Points, in no order, along strands that fork, close into loops and pass close to each other.
Points whose rows are less than 118 apart are linked; no others are. Some points are linked to none.
<63>: [ 20 -16  -6  28 -34  42 -47  24  -3  52  11 -25 -25 -47  36  36  55 -17
  41 -34   3  -9 -42   9   6]
<894>: [ 14  17   7  35 -61 -16 -75 -11   1  24  39  23  10  82  72  27   2  30
  22   3 -12  22 -26  10   7]
<692>: [ 55  24  39 -17  22 -34  -7  -2  23 -17 -64  30 -10 -51 -47 -31   5 -16
 -32  11  16 -59  47 -23  20]
<493>: [-45  30 -16 -31  75 -47  49  16  -4 -34 -30  39  19  50 -28 -26   8 -10
  -9  -3  20  16 -20 -30 -48]
<855>: [ 20   5   2 -27  97 -34  25  -3 -12 -41 -38 -18 -31   0 -64 -29 -30  33
 -41  22 -24  -4  49  -9  -5]
<850>: [ 11  -7  34  39 -23  10  -6 -18   6  19   5  -1 -16  18  56  38  44  42
 -16  -7   0  34 -35  39  11]
<425>: [ 22  17  35  46  16  -8  35 -22  13   8 -49  13  26  20   7 -12  -1  36
 -49 -11  33  31  -4  -1  23]
<199>: [ 12  27  14 -57  25  18  57   0   3 -27  38 -58 -58 -13 -43 -27  52 -62
 -15  25  12  -5  14 -41 -55]
<876>: [-39 -36 -22  11   6  40   2 -17 -24   8 -21  -3  51 -66 -23  25  19   5
  34 -52 -12 -29  12 -29  17]
<907>: [ -9 -14 -49   5  25 -14 -98  25   8  15   7 -14  41 -12  -9  12 -59  41
  60 -22 -34 -35  33   8   5]
<538>: [-33 -34 -46 -22  66   0  42  31 -40 -50 -20   0 -16  34 -50  -7 -45  11
   0   9   1  38  24 -14 -31]
<755>: [ 13   1  -2  10  -5  -7 -15   4   2  -4   4  33  -4  40  29  23  -1  33
 -41  12   9  43 -59  48  42]
<934>: [ -8  -6  -3   7 -76  14 -77 -26  -6  18 -55  39  18   4  16  30 -30  37
  23 -24  13   3  30  19  48]
<818>: [ -5 -43  41  -8 -20  10 -60  -3   1  47 -85  18  45  -7  13  41  -5  -2
  18 -47  -2  -1 -10  -5  19]
<949>: [ 17 -39  11   2 -10  -3  -7  -9  25  14 -30  31   9 -43   3 -20 -52  17
 -22 -16 -32 -33  -3 -22  12]
<1014>: [ 80  29  15 -11  16 -23  10  19  19 -36 -67   9 -28 -14 -24 -12 -20 -18
 -41  11  37 -28  44  14   4]
<547>: [  12    2  -33   -9    7  -36    3    7    6  -65 -103    7  -27   29
  -65   14  -32  -30  -32   10   19   45  -21  -15    2]
<247>: [-38   2  -1  -7   0 -26  61 -21 -11  -5 -29  20 -16  33 -10   1  37  21
 -28   9   5  35 -57 -25 -20]
<401>: [ -9  26  52  26 -37  10  52 -32  -8  -7  14  -6 -44  33   6   7 104 -56
  -9  16  12  19 -30 -20 -44]
<893>: [-18 -37 -26 -30  50  -1  23  35 -26 -42  37 -30 -22  20 -17   4 -53  45
 -24  34 -10  29  40  11 -30]
<361>: [-43 -34 -26   2 -51  27 -55  15 -29  54 -17  21  26 -51  -1  22   0  -7
  47 -55  12  17 -23  15 -12]
<556>: [  1  32 -27  -7 -17 -21 -56  39  16   8  58   3  19  46  35 -12 -35  17
   9   8 -31   0 -31  35  17]
<989>: [-31  19 -21 -33  56 -50  57 -62 -33 -20  53  -8   2  18  -7 -33  24   4
  -8  25 -17  -7  17 -45 -48]
<954>: [ 21  12  25  -2 -32 -32 -74  -6  19  28 -15  22  -7  87  66  31 -38   4
   3   2  -6  11 -25  26   9]
<649>: [ -3 -24   6  38 -56  -1 -75  -1  14  57   4  -4  13  19  73  35   2  15
  40 -23 -15  28 -23  22 -13]
<192>: [ 30   9  21  34 -49  51 -24   7  -8  34  18 -23 -52   0  37  10  66   0
   4   5   8  24 -36  38  -2]
<413>: [-38  44 -28 -26  36 -33  46 -15 -32 -16  60 -35   4  27 -17 -43  53 -86
  14  34  35  16 -19 -43 -41]
<1044>: [  7  37  15 -30  51 -51  30 -53   7 -48 -17  38  28  11 -23 -35 -23 -22
 -44   9  15 -23  16 -47  -3]
<158>: [ 27  -9 -37 -22  19 -30  17 -14  20 -57 -55  14 -36  13 -36   7 -62  -9
 -50  17  -7  19   2   8   6]
<834>: [-67  24  -1 -21  22 -49  46 -16 -32 -21  -6  36  13  51  -2 -23  38 -28
 -19  14  21  23 -43 -36 -32]
<334>: [ -9   1  10   6 -37  35  22  22   6  17  32  17   1 -29   2 -23   2  18
  15 -10 -37  17 -11  52  -9]
<131>: [-35  10 -10 -10  81 -13  40  17 -18 -64 -38  -4  -7  42 -36  -5 -17   8
 -11  -6   6  14 -10  -5 -26]
<486>: [-12  17  60  15  -5  22  42  -9  -9 -10  27 -43  32 -28  18  -4  38 -19
   7 -20   8 -28 -32 -19  -1]
<712>: [  61    7   35   37   -7  -12  -12   10    8   -6 -105    2  -23   42
  -26    1   11  -35  -63   13   -9   21    9   16   15]
<180>: [ 32  14   2   0 -34  67  20  23  -5 -29  50 -65 -27 -21  -8 -10  20  -8
   0  10  27 -18   5   6  -1]
<123>: [ 26  13   4 -22  -2  52  39  20  -6 -24  48 -51 -77 -16 -25 -19  27 -32
 -10  23  22 -10  36 -13 -45]
<141>: [-18  -9  32 -12  19  12  55 -13 -36  -6  84 -18 -11 -47  -8 -23  50 -20
  11  22 -19 -22  66 -28 -12]
<659>: [-25  37  57 -37  -2  -2  50 -16 -20 -15  38  -5  40   2   7 -30  36 -23
  15   4  -4 -37 -17 -31 -10]
<803>: [ 12 -41 -10 -11   0   8 -40   8  22  32 -65  12  31 -47  10  20 -58   2
  27 -38   5 -33   6 -18  15]
<885>: [ 24   5  32   4 -56  50  44 -10   3   4  27  -7 -20  -6   6   8  80 -34
 -25   9   5   5 -30 -45 -17]
<349>: [-36  29 -12  11  20   7  93  -4 -28 -37  27 -38 -24  25 -34 -14  22 -22
  17  14  16  22 -25 -10 -37]
<891>: [ 29   4   6 -38  18  33  48  -7  -5   6  38   9   8 -30   0  -9   5  29
  15  21   9  -8 -16  -9   6]
<263>: [-67  26 -48 -23  51 -67  19 -41 -21 -39  36  10  32  48 -20 -30  -6 -18
 -14  53  19 -20  10 -45 -51]
<19>: [  1  27   9   2 -13  45  59  22 -24 -18  12  -4 -41  26  20  13  48  -7
   0  -3  30  35 -39  41 -22]
<258>: [-25 -41 -61   6   9   1 -61   7  -4  28  16 -21  37 -58  -8  11 -60  21
  55 -29  -2  -5  50   8 -16]
<565>: [-13   4  66  31  25 -23  16 -40 -17  -8 -44  42  27  68   3 -22  51   7
 -55  -8 -15  37 -33 -27 -26]
<79>: [ -5 -24  19  22 -32  18 -30  -9   4  28   7   7  27 -44 -31  20 -14  43
  23   8   9 -12 -56   8  39]
<1043>: [-15  10 -34   8 -52 -37 -99 -15  15   6  -6  30  30 -10  11  17 -53   4
  33 -15   0  -6   7  -2  52]
<737>: [-25 -41 -28  -6  -4  36  16   0 -24  16  41 -23  14 -87  -7   7  41 -22
  32 -25  -1 -26  25 -12  17]
<800>: [ 21 -54 -39 -16  11  21 -37   0  -4  31  45 -29  42 -66 -10  24 -38  20
  53  -6  -9 -18  29 -25   6]
<55>: [ 10   7 -37 -20 -28  34  -3  40   8   9  72  -4 -21 -25  -3 -14  -1  20
  34  12 -20   2  21  54  -8]
<510>: [  9 -30 -37  -6 -20  28 -25  27  -3   1  46  -3  37 -17  23   4 -40  42
  10   1  -6 -28  25 -11  27]
<186>: [  3 -34 -18 -21  44  -9  -2  25  -1 -20  46 -22  -6  14   7  10 -80  33
  -7  21 -30  -9  54  34  -2]
<555>: [ 11 -12  35  25 -40  38  -1   2 -19   8  33 -63   4 -40  21  -6  -7 -11
  14 -12  14 -12 -18  12  10]
<467>: [-29  51  34 -18 -21  -7  46 -20 -21  22  45  22   3  23  29 -33  70 -41
  14  20   9 -37 -41 -29 -22]
<832>: [  8 -24  45  13 -45  49  22  15  -1  38  15  26   0 -15  -3   6  78   3
  10  10 -26  -4 -35 -15  -1]
<729>: [-40 -27   9  -7  45   5  10  11   1   6 -12  17  50 -46 -14 -16   7  26
  18 -31  -7 -43  46 -27   7]
<290>: [-20  39  46 -24  17 -21  26 -50   5  -3 -15  38  55  17  10 -31  14 -16
 -18   0 -10 -23  -8 -28   7]
<756>: [-26  -8  35 -11  -3 -34  29  -8  13 -19 -72  30 -25  37  -2  24  24  25
 -62  -3   3  19 -38   7  11]
<354>: [-37  10  12 -15  50   5  70  22 -15 -40  26 -18   1  34 -40 -20  20  20
   7  11 -23 -15 -11   6 -25]
<190>: [ -3 -27   9  48 -27 -21 -62  -3  38  45 -31   2  11   8  57   8 -17  13
 -13 -34 -28  15  -7  40  20]
<302>: [-17 -22 -56   0 -36   2 -78  -3 -10  62  -9  37  37 -16  38  53 -23 -31
  65 -57   1  17 -18  13  -2]
<817>: [ 12  -7   7   6  -3 -22  -8  -5  22  -7 -62  46 -29  33  11  32  -9  29
 -39  11   0   6 -16  47  34]
<137>: [ -5  41 -24 -28   6   7  61 -32  -7  -8  77 -28 -16   4 -18 -40  63 -83
 -21  40   8  -9  26 -49 -44]
<124>: [ 46  25  21   9 -45 -34 -83  21  28  -1 -40  26 -15  51  34  10 -66 -12
 -15  14   8 -11  14  19  21]
<633>: [-31   6  12   7  42 -19  67 -53 -22   4  71 -48  -6 -24 -15 -42  31   1
   5  18 -26  -2  35 -25 -23]
<26>: [ 11  13   3   0 -15  30  58  -4  21  -8  59 -15   1 -16   6 -31  85 -57
 -23  12  -1 -14  -3 -50 -25]
<117>: [ -5  -3  10 -32  82 -33  31   5  15 -31 -32  -1   2  20 -38 -36  -6   3
 -33   7 -54 -19  78 -21  -1]
<721>: [ -4  -6 -47  17 -44  18 -55  23   3  38  60   5  24 -21  32  14 -14   2
  53 -10 -13 -23  -9  -3  24]
<788>: [-13   6 -40  21   1  23  32  19 -31 -24   7  -2 -41  39  15  14  -4  29
  -1   5  40  46 -40  33 -20]
<343>: [  3  23 -34  10 -20   7 -24  21   1   7  43   4 -15  52  54  16  12  -9
  -1  16 -13  20 -55  55  43]
<643>: [ -4   6   5  23 -62  18 -35 -19  -7  31  -7   5  17  -5  14  13 -21  55
  17   8  21   7 -12  25  35]
<187>: [ 58 -17 -28  15  11  45 -33  14  -1  39  70 -51 -35 -76   1   0   3 -26
  33  12 -11 -15  17  -6   7]
<155>: [-15   0  14   7  -8  38  32   3   8  -4  65 -11  -1 -74 -16   6  65 -23
  36  -8  20 -37  37 -29   0]
<837>: [ 29  -8   3 -43  26  35  39  11 -18 -34  82 -31 -46 -34 -37   9  16  14
   9  40 -24  12  36   3 -47]
<153>: [ 25  12  -5   4 -32 -34 -78 -11  36   0 -30  -7  -4  -8  14   4 -80  10
   1   1 -14 -21   5  18  34]
<41>: [ 64   9  12   0 -19 -25 -57  22  17  -9 -80  -9 -24  18 -21 -17  -5 -19
 -75  25   5   6   1  26  47]
<726>: [ 14 -35  77  -9 -20  -8 -16   0  16  37 -88  31  16  14  30  17 -12  -8
 -12 -27 -19  17   1  16  29]
<964>: [ 15  24 -44  12 -49  21 -45  27  18  34  93  -3  -6 -17  20  -2 -12   0
  48  12   6   2  35  28  12]
<592>: [-19 -15  18  -7  46  -1  47  17   4 -12 -23   5  28  -6 -12 -38 -21  31
  -7  -9 -16 -27  57   8   1]
<839>: [-28  -6 -68  10  -1  13 -73  22 -11  36  45 -27  35 -43 -11  39 -12  -8
  83 -40  40  -7   9   5 -34]
<384>: [ -8  -2  29   8 -29  -5 -24   9   6 -18 -85   4  13 -17 -17  -4  -9  15
 -22 -15   1 -34  30   8  56]
<321>: [ 24  23 -63 -14  17 -48 -29  -6  36 -32 -19 -20 -29  32 -11   8 -74  19
 -24  32  -8  18   4  28  19]
<403>: [ 29 -14 -36  37 -33  36 -59   7  21  41  49 -66 -22 -69   5  29  22 -31
  43 -13  15 -29  -6 -14   1]
<859>: [ 47   1  -3  13  23 -26 -16  24  27  -4 -52  11 -40  -1 -13 -11 -61   5
 -18  19  10 -43  64  36  23]
<531>: [ -9 -12 -12  -5  -5  -4  47  -5  36  -8   0 -12  -2   6   1  18 -50  22
 -16   9  -1  20 -19  25   4]
<259>: [ -1 -11  55  32   6   5  24 -23  -1  24 -12  32  21  -7  47   3  28  22
 -13 -29  10   8 -20   2  22]
<434>: [ 13   8  14 -40  29 -46  40 -42  18 -48 -55  14 -10   3 -41  -5 -27 -16
 -60  12 -10  -5  -6 -24  19]
<990>: [-35 -39  38  11 -43  14 -35  -5   4  40 -44  11  43 -50  10  11   6   6
  27 -59  -5  22 -23   6   2]
<922>: [-18  -6 -19  11 -12  25 -23  24  24   6 -15  34  20 -22  18 -14 -34  10
  13 -22 -38   3  30  59  19]
<450>: [-16   2 -58  10 -30 -24 -64  20  12  73  34  19  33  10  38  47  -1 -21
  78 -29   6  -7 -19 -20  21]
<260>: [ 25  30  36  38  45 -34  26 -34   3 -20 -72  33  17  44 -12 -15  14 -13
 -59  -9  17  24  -9 -30  -7]
<28>: [  36  -15   19    6   11  -18  -16    8   -6  -35 -112   27  -38   63
  -35   16    1  -31  -62   10    5   55  -27   -2   -8]
<336>: [ -6  -1 -32   0  39  12  75   8 -22  -4  18 -24 -41  16 -17  -1  -5  17
  20  21  40  40 -25  -7 -43]
<56>: [  4  -8  -1  19  43   2  -2  21   2 -22  -4  -2 -11  10  -8 -18 -76  42
  -2   7  -2 -16  49  40  18]

A fork is a point with three links, a tip a point with one. Leave the first point through the second and follow the links. Name the first fork or tip that comes.
<79> / <643> => <190>
<190> / <649> => <79>
<263> / <989> => <592>

A piece is two or more points that can be reached from each other along the links. Count, over all rows, the pieces, the separate loops (a circle has one, a figure eight two, a Y none), the forks (points with three links) and the tips (points with one).
pieces => 4
loops => 0
forks => 13
tips => 21

Name the points in between on the shortest way along the links from the first point to the second, in order.
<839> / <949> => <258> > <800> > <510> > <721> > <450> > <302> > <361> > <990> > <818> > <803>
<158> / <123> => <434> > <1044> > <290> > <659> > <486> > <555> > <180>
<538> / <187> => <131> > <493> > <834> > <247> > <756> > <817> > <755> > <850> > <192> > <63> > <403>
<755> / <141> => <817> > <756> > <247> > <834> > <493> > <131> > <538> > <893> > <186> > <56> > <592> > <729> > <876> > <737> > <155>
<19> / <756> => <788> > <336> > <349> > <354> > <131> > <493> > <834> > <247>
